Each row is a point on a tangle of strands that fork and nearly touch. The rows are in no order.
Points whose rows are less than 70.2 apart are linked; no others are. Some points are linked to none.
<893>: [ 15 -13 -29 -14   6 -27   0  27  14  10 -10  11 -15  26   7   5  11  26
  -4  13  13  41  17]
<59>: [-24 -16  -2 -20  21 -26  -3  20  17  11  16  -3  17 -28   8  28 -17   6
  -7  26 -40  28  15]
<1012>: [-31 -36  20 -15   7 -15   4  13  10 -21 -24  -6  12 -26   6  45 -18 -12
 -22  -2 -10  54  10]
<327>: [-21   6 -14 -19 -20 -14   6   0  29   8   3  17 -22   3   6  -6  21   3
   2  -8  -6  20  11]
<936>: [ 12  44   5  49  18  26  13  -4 -16   4  -2 -30 -19   8  13 -25 -15 -10
  10  -4  13 -38   4]
<707>: [-30 -34  10 -15 -33 -14  -1   2  -9   2 -23   6  17  -5  10   4 -15   3
 -14  -1 -16   6  -9]
<574>: [ 39  -5 -43   4  -1 -28  -6   8   7  11   3   1 -21  31   3  17   0  28
  -7  27   7   1   8]
<685>: [ 25  -8 -37   4   2  -6 -13  -9 -26  26   9  19 -18  33  23 -30  12 -24
  34 -25  -7  39 -12]
<491>: [ -1  -3   2   1 -34   2 -26  -6 -20  29 -27  28 -19   7 -14 -10  12  18
  -6   6  25 -37  -7]
<684>: [ 15  10  23  -2   2  11  -7  -8  18 -22  13   5  15 -16 -29  27 -20  12
 -22  13  23 -54   4]
<336>: [-24  -3   7 -26  -2 -18   5   9  36  -2 -19  16  -4 -12  11  19   8   3
 -11 -10 -13  33  21]
<516>: [ 11  35  16  35  -1  17   7  -8 -35   6  -2 -36 -14  12  -5 -28  12   5
  14 -12  20 -44  12]
<567>: [  6  24 -10  30  26   5  -2   2  -4  -6 -11 -12 -23 -10  18 -19 -23  -7
   1  -6 -32  22  14]
<217>: [-25  -3 -18 -12 -17 -12   0  19  -9  30  -4   9  -5   2  25  10 -13 -19
   2 -20 -22  26  -9]
<728>: [  0  10 -20  28  -2  21  15  -6 -11 -22  21 -22 -21   1  -3 -26  32  -6
  14  -5  22  -5 -15]
<544>: [-34 -11  45  12 -29  13  21 -11 -33 -14 -30 -13   7  -2  -3 -17   9 -11
  -2 -22   2   7  -1]
<852>: [-21 -32  29 -23  -8  22 -14  -1 -15 -10  -7   3  32 -19  -9  -6   9   3
 -10  10  -2 -16 -33]
<744>: [ 32  23 -30   4 -14   2 -14 -21  -4  10  10  -9 -24  23  -3   9  12  13
  14  -7  28 -36 -14]
<919>: [-23   7  21  14  13  11  11  -2  10 -37  19 -13  10 -41 -31   6  -4  -2
  -6   4   9  -5  -7]
<501>: [  4 -25  -9 -59  -6 -23 -17  13  28  19 -10   1  36  -2   3  15   6  17
  -7  33  -6   2   3]
<404>: [-29  -1   1   7   3  -8  37 -19  15 -15  -1 -15 -15  19  30 -10   2 -21
   5 -23 -20  42  -5]
<776>: [  1  -7 -11   3  -4  21  17  12 -16  -3  -4 -10  -7  10  -9   1  11 -14
  -3   6   0  23 -26]
<508>: [  2 -22  -2 -40  -5   4   9  10  29 -16  11  20  14  -7  -5  21  16   3
 -18   4   2  -3  -5]
<861>: [ -1  -3  11  27 -26   9  17 -24 -53   2  14  -8 -20  19 -10 -47  35   4
   8  -8  34 -20  -6]
<564>: [  6  -1 -20  -4   9  -2   9  16  12  14  16  -1   1  22   7  18 -14   4
 -10  20 -32   7   7]
<976>: [-22 -23  -8  -1 -36 -10 -17   1 -19  26  -8  21   3   3  -3 -12  -2   8
   2   4   4 -13 -22]
<478>: [ 19 -19 -31 -35 -23 -32 -21   7  14  22  -8  12  14  14  -8  11  21  14
  10  23 -16   1  20]
<127>: [ 24  26 -16   3  -2 -25 -17 -10 -12  16  -5  -4 -10   3  -1  11   8  15
   0   2  10 -32 -32]
<874>: [-13  18  15   5 -20   6   5 -13 -15   5  -2  12  -6  19   1 -29  14   7
  15 -22   6 -34  -5]
<398>: [ 18  22  13   8   0  21 -25  -6 -30   1  12 -11 -14 -11 -15  14   7  23
   1  -3  29 -63  -6]
<998>: [ -3 -45  12 -59  20 -23 -11  35  27   9  -2  10  46  -3  19  32   4  18
 -15  37   1  23  23]
<133>: [ 25  42   6  16  19  28  -5 -10  -3  -3  20 -10 -15  -3 -10  17  -8   6
   4  -2   7 -55   3]
<1057>: [ 11  -2  -8  -6  18 -23 -10  30  29   6  -4  12  19 -14  -2  45 -21  13
 -25  32   4 -10   5]
<130>: [ 19   3   5 -19 -12   8   4  -1  36 -24   0   4  23   0 -24  23  -3   2
  -9   5   7 -31   4]
<987>: [ 16  31 -21  32 -14  17   6 -25 -31  13  13 -35 -36  18   7 -35  11   4
  18 -16  49 -38  10]
<532>: [  0 -46   8 -35 -41  -5  -1 -19 -31  10   0  21  19   0 -17 -16  23 -21
  -3  -3  11   8 -24]
<866>: [-31 -48  -1 -50   0 -13  -3  14  12  19 -14  10   4  15   9   7  22  12
   5  11 -15  58  15]
<594>: [-22 -39   1 -32  19  -7   9  19   6   1  -1  -2  11  25  14  21  -4   7
  11   4 -23  64  11]
<716>: [-18 -28  -1 -23  35 -18   2  27  10   8  14  -9  15   4  15  24 -11  19
   8  21 -37  52  32]
<148>: [ 34  22   3 -11   8 -12  -9 -14   1 -10  10  -4   1  -5  -3  -5 -22  19
  -7  -4 -18 -18   2]
<403>: [-32 -10  28   1  17  -4   4   0  13 -16   6 -12  15 -43 -16  19 -21  -3
 -19  15 -13  21 -10]
<625>: [  4  25  21  20   1 -11   3   3 -30 -10   3  -6  18 -24   5  -3  -1  -5
   2 -24 -10 -34 -14]
<955>: [-29 -10  27  25 -26  16  33  -6 -53   2   4 -12  -9   6  -9 -33  22 -13
  -4 -14  19 -12  -2]
<595>: [-13  26   2  35 -18  -7  30   0   0  -7 -14 -16 -18  -4  15 -24  -4 -12
  -2 -21  13  -5  10]
<271>: [-17  13   3  10  25   0   4   0  10  -2 -10 -12 -18 -22   4   3 -29  -2
  -9   9 -31  41  17]
<843>: [ -7   4   7   7   6 -17 -11  21  24  -7 -14   8  15 -23  -7  20 -33  12
 -17  12  10 -12  -8]
<697>: [ -9 -25  24 -13 -32   8  -5 -23 -57  10  -1   2  13 -11 -24 -34  25  -5
   1  -3  16 -20 -17]
<137>: [ 34  25 -25  20 -17  -4  -8 -43 -31  24   9 -13 -42  23   5 -26  12   9
  15 -12  49 -31 -10]
<368>: [ 43  -5 -47  25   3 -12   2  -4  -7  -4  10  -8 -27  20   9  -4   8   9
  -6   8  10   8  -7]
<986>: [ -8 -10  16 -16  13  15 -18   1  32 -22  15  18  23 -30 -15  14 -33   4
  -8  10 -21 -17  22]
<614>: [ -2   9  18 -27   7  15  19  10   7  -7 -15  -4  12 -11  -7  21 -19 -23
 -19  -7 -15  24   2]
<376>: [-28  16  23   4  13   2  17   1  20 -23   8   1  -1  -4  11  -7 -34  -2
   0 -28   2  12  -2]
<1043>: [-25   1  15  -7  43  -7   1   8  19   4   9  -3  14 -32  -6  31 -38  -5
 -15  22 -28  43  12]
<76>: [-10 -31  10 -58 -15  -6 -20   3  23  17 -23   3  41 -11   8   4   0  -5
 -23  36  -3 -15 -14]
<473>: [  9  -4 -17  19 -30  -8 -23 -15 -28  30   0  35 -33  14 -10  -9  36   3
   5   1  36 -17 -19]
<294>: [ -9  36  25  17  16 -11   8  -7   9 -19   9  -2   4 -25   6  -6 -30  -9
   1 -28 -14 -10  -1]
<730>: [ 14   7   8   0 -10 -15  -9  -7 -34   1   0   1  13 -14  -2  -2  13   4
  -2  -4  -8 -38 -31]
<386>: [ 36  22 -29  21  18   6  -9  -1  29  -6  22  -4 -16  18   3  27 -15   8
   4  16 -10 -22  21]
<965>: [ -3  -9   4 -23  21   1  13  13  47 -25  20   6  15 -11 -16  32   5  -1
 -13  16  -6  19   6]
<637>: [ 16 -10   6  42 -20   1   7 -25 -72  24  22   3 -19  18  -7 -50  42 -22
  20 -17  47 -16   0]
<944>: [  6  41  13  33   5  14   2   8  12 -11  -4  -7   7  -8 -17  18 -16 -11
   4  -4   1 -44  14]
<490>: [-15   9  19   3  29   7  10  -8  54 -24  27  10  24 -19 -25  23 -28 -10
  -2   2 -12  10  14]
<1001>: [ 33  21 -27  32  41 -10   5  15  38  -3  22  -1  -6   7   7  34 -23  -4
  -8  24 -11   6  34]
<34>: [-11   5   3   9 -10  -1  21 -16 -18   9 -21   3 -22  22   9 -39  17 -13
   8 -21  21  37 -22]
<293>: [ 17  10   3 -34   8  13 -12  -6  -3  16  -4   2 -12  -8 -21   3   9  16
 -22  31  -5 -14 -16]
<42>: [-26 -41  10 -36  -4 -11  -2   2  19  14 -25  19  16  18   8  10  22   8
  -7  18 -14  35 -18]
<343>: [ -6  20  -6  -3  -6   5   6   0  35  -2   3   7 -16  23  -1  -8  -7  10
   8  -8  -4  -8  14]
<104>: [  6 -32  26 -45  43 -20 -12  29  27   5  -1  19  44 -14  21  44 -20   1
 -21  27 -16  23  32]
<520>: [  4  14 -14  33   0  32  19 -11 -23  -7  10 -16 -28   4  22 -47  34 -28
  30 -27  17   8   2]
<610>: [ -1  23  -4   9  -5  23   8 -13  -3   3  19  -8 -19  22   1 -32 -13   5
  21 -11 -12 -17   0]
<382>: [-15  -2   6 -11  -6   8 -24   5  -5 -21  -7  10   6 -19   0 -16  -7  15
  16 -28  -9  -7   1]
<247>: [ 16   1 -11  -7  27 -24   4  25  27  -6 -17   1  -1   9   4  14 -15  16
 -11   2   7  51  16]
<245>: [-19 -15  35 -16 -33  -5  16  -4 -18  -9 -25  -1  24   1   5  -4  -9 -13
 -13 -20  -2  -7 -11]
<907>: [ 19   2 -46  28  -6   5 -18 -16 -26  18  16  11 -25  17  19 -37   9 -15
  40 -21  -2   3 -10]
<571>: [-24 -18   5  -1   9 -24   6  25  23 -14 -14  13  -1 -20  24  37 -16  -4
 -19 -12 -16  40  24]
<551>: [ 13  -9 -14 -19 -22  20 -18  15  -8   7  -4   3  20  11 -19  15   9  -1
  15  -3  -5 -23 -15]
<513>: [-16 -23  39 -19  24  -3  -3  -9  37 -27  -9  -1  46 -39 -17  37 -43 -19
 -13   1 -16  36  26]
<75>: [ 15 -33 -29 -28 -16  -7 -22  18  -7  36   1  22  11  22  -3  10  23  -2
  15  15 -16  20  11]
<279>: [-10   6 -16  -9   4 -22  29  -3  25  10   5  -2 -20  22  29  -8  15  -2
  -1   2 -19  41  10]
<391>: [-17  14   7   8  16  12  19   1  47 -12  17   3   4  12  -6   5 -35   0
   2  -1  -9   6  13]
<77>: [  1 -12 -16  -7 -11  -6 -10  -7 -31  20   2  20 -18  12   6 -28   9  -9
  10 -20   6  40 -24]
<764>: [  5   7 -15  27   3  18  34 -12 -21   4 -14 -17 -28  16  32 -41  25 -37
  13 -21  21  34 -22]
<344>: [  0  14  40   8   1   9 -10  -5 -10 -10  10  -8  11 -32 -22   4  -3  21
 -15   5  40 -74   1]
<791>: [ 39 -10 -27  20 -34 -10 -21 -22 -29  19 -18  28 -34  31 -14 -18  26   1
   7  -2  28  -1  -2]
<1037>: [ -6  21  13  29   1  15  18  -5 -11 -35  14 -21  -7 -24 -19  -8  31  -6
   3  -5  11 -19   0]
<947>: [  6  18  -5   7 -10  25  -2   7   2 -10  -1 -14  11  13 -24   8  23  -4
  20  -5  -1 -30 -20]
<974>: [ -2 -34  16 -42 -28  16 -24  -2  -9   7 -22   1  41 -13  -4  -5  -7  -7
 -15  14  -1 -31 -20]
<921>: [ 25  14 -27  39  15   3   7  -5   8 -23   7 -20 -12   6   4 -11  13   4
   4   4  14  -5 -18]
<356>: [-25  21   8  29   3   5  40  -5   0 -11  -7 -24 -10  -3  28 -12   6 -31
   2 -20  -5  16 -10]
<699>: [ 20  12 -29  27   1   8 -26   1 -28   4   1   3 -10   7  12 -19   8  -3
  22 -25  -4  -9 -16]
<118>: [ 20  18 -12   5  39 -20   2  23  39   4   6   7   8  -9  -7  39 -11   8
 -10  29 -11  14  41]
<350>: [-17  -6  -2  16 -43  -9   0 -19 -30  28  -3  19  -8  25  -3 -41   3  -4
  20 -17  18 -11 -16]
<754>: [ 10  27  -7  48  34  21   5  -9  -1 -11  -6 -24 -22   0  21 -34 -27  -6
  15   1  -6  -1   5]
<933>: [ 31  20   3   1  26  12  -5  -2 -12  -6  -4   1 -10  -4   3 -11 -15   2
  -8  -5 -21   8  -1]
<81>: [ 10 -15 -25 -13  -5  18 -26  35  -4  11 -17  14   8   4  -3  23   8  -3
   1   0 -10   5  -3]
<38>: [ 41  40 -23  40  18  20 -13 -15  15 -16  14 -26 -25  -1  -4  15  -9   4
  13   4   5 -38  18]
<480>: [-28 -29  32 -27  17   6 -17  -4  41 -19  -1  14  40 -29  -5  24 -23  -5
 -12  15 -31  12  22]
<257>: [-25 -18  41   0 -13  13  -1  -7 -39 -11   1 -11  23 -13 -20 -29  26  13
   8  -2  12 -29 -18]

A fork is a point with three links, a tip a point with one. Leave the first point through the second and follow the links. Name the first fork or tip that comes.
<516>; <987> -> <391>
<699>; <907> -> <728>
<127>; <744> -> <567>
<490>; <965> -> <133>

Follow the links from the first point to the second, and from the first to the third. Name the last point that the two ways share.
<874>; <843>; <595> -> <343>
<986>; <595>; <707> -> <343>
<595>; <386>; <754> -> <391>
<764>; <391>; <42> -> <1043>
<34>; <247>; <744> -> <728>
<344>; <707>; <625> -> <391>
<544>; <118>; <513> -> <490>

A fork is a point with three links. Follow the links from the first point to the second and name the forks in between, in order.
<403>; <473> -> <1043> <567> <391> <343> <976>
<861>; <127> -> <976> <343> <391>
<637>; <508> -> <976> <343> <391> <490>
<955>; <1012> -> <976> <343> <327>
<730>; <77> -> <567> <1043> <728>
<508>; <843> -> <133>
<944>; <127> -> <133> <490> <391>
<391>; <271> -> <567>
